Each row is a point on a tangle of strands that fork, close into loops and nearly touch. The rows are in no order.
In the rows, 128 means zero.
Points whose rows are less than 63.3 apart are linked; no others are. Some points are linked to none.
z665: [110 191  92 163 191  91 134  74 118  88 159  92 170 153 113]
z531: [101 147 138 170 204 115  52  64 145 114 146 122  81 147 139]
z314: [188 128 151 110  65 101 168 137 161 118 156  93  94 158 106]
z841: [ 89 110  95  92 203 140 124 166 115 138 126 183 139 154 136]
z843: [114 114 143 127 150 136  86 124 139 135 120 158  99 120 137]
z566: [128 114 149 118 115 137 107 124 127 135 116 146 105 118 133]
z366: [141 153 144 158 143 116  97  70 156 107 143 112  89 152 123]
z269: [139  90 114 104 123 144 122 185 125 171 121 190 108 116 141]
z188: [ 97 155 102 120 184 120 139 122 118 122 132 141 172 137 119]
z251: [102 117 157 150 126 163  71 103 111 128 100 132 101  94 153]
z770: [102 167  90 139 135 137 146 116  97 116 112 136 211  95 123]
z356: [129  85 174 159  60 166 120 161 114 149  84  76 107  93 150]
z135: [156 113 113  86 133 112 156 167 143 156 145 166 132 137 113]
z21: [137  88 117  93 144 128 130 185 141 172 134 196  99 134 139]
z775: [187 115 142  94  58 104 173 154 148 134 159 109 105 139 118]
z895: [125 177 124 185 188 104  89  58 143  99 156 100 107 155 126]
z851: [123 119 177 167  48 144 150 133 124 113 100  41 144 100 127]
z951: [118 166  89 141  96 147 165 116  91 108 109 119 220  87 117]
z913: [115 106 108  88 191 120 134 165 134 150 131 178 117 168 127]
z521: [183 109 136  85  83 103 166 160 151 151 163 137  95 143 118]
z886: [ 90 114 142 131 180 135  62 107 138 134 117 160  82 123 148]
z618: [ 61 107  95 120 214 164  89 152 101 130 116 177 143 134 161]
z501: [117 135 159 161  52 149 152 127 103 107  99  53 159  97 128]
z944: [179 132 138 115 102 101 148 119 161 123 154 122  95 159 104]
z996: [156  91 156 113  66 147 142 165 119 153 116 113 102 112 141]
z637: [ 54 114  94 148 206 166  72 131  95 122 108 166 149 111 165]
z669: [146 134 143 124  71 130 157 118 122 111 124  94 141 117 119]
z53: [117 143 145 154  63 154 144 107  96 105 100  73 166  87 135]
z631: [ 87 134 138 151 187 126  52  81 138 119 127 139  93 125 145]
z288: [123  92 176 143  74 173 105 145 109 143  93  96  97  98 149]
z510: [143 138 135 120 101 122 143 110 134 113 124 122 132 120 115]
z424: [168 110 134  97 140  97 129 145 167 151 156 161  73 164 114]
z575: [143 143 147 135 114 120 120  91 148 111 134 105 104 140 116]
z297: [140  85 107 112  98 160 113 185 109 168 107 182 108 107 153]
z10: [ 93 159  92 129 168 124 142 118 106 115 120 139 201 120 120]
z585: [123 156 120 147  76 153 157 109  90 101 108  98 195  86 122]
z914: [157 102 153 122  48 144 163 167 114 142 118  91 134 110 133]
z592: [113 180 108 180 204  94  99  63 124  93 155  97 141 153 126]
z517: [125  98 116  85 173 118 134 180 148 161 139 189 103 156 128]
z780: [ 65 108 100 109 225 149  96 147 112 126 124 175 129 149 157]
z508: [133 163 116 131 112 112 158 100 129 103 134 114 163 125 106]
z998: [148 118 148 129  53 147 162 143 113 123 115  84 141 113 124]
z43: [160 110 110 100  82 135 165 171 116 153 131 153 147 112 125]
z965: [103 160 105 133 186 105 126 104 132 113 138 130 153 153 121]
z924: [119 175 105 139 140 105 153  92 127  98 136 114 183 121 110]
z256: [129 157 142 174 169 112  75  60 152 105 144 115  80 151 131]
z103: [163 107 106  88 109 122 167 179 131 158 142 169 147 123 121]
z46: [154 137 124 118 137 100 138 115 165 126 147 135 115 163 105]
z385: [151 122 125 107 164 102 127 131 168 146 149 156  85 170 112]
z758: [119  98 177 172  53 155 132 149 120 136  83  52 127  86 141]
z776: [173 106 129  86 118 100 149 161 157 162 157 165  98 145 119]
z769: [144 105 160 115  83 143 129 137 124 138 117 118 105 115 131]
z132: [105 190  85 146 173  94 152  86 117  89 143 103 200 140 106]

A fork is a point with three links, a tip a point with one. Leave the first point through the second and follow the links. Name the first fork or tip that comes.
z996; z914 => z510
z53; z501 => z288
z46; z944 => z776
z618; z780 => z297

A tip is a point with one link. Name the tips that can be reached along the links from each point below, in the order of the rows.
z517 => z637, z297
z53 => z288, z965
z521 => z43

A piece is two or more points that can be reached from each other along the links. Count, over all rows, the pieces, the separate loops (a circle has one, a figure eight two, a Y none), the forks (points with three links) and the tips (points with one).
pieces => 4
loops => 3
forks => 3
tips => 5
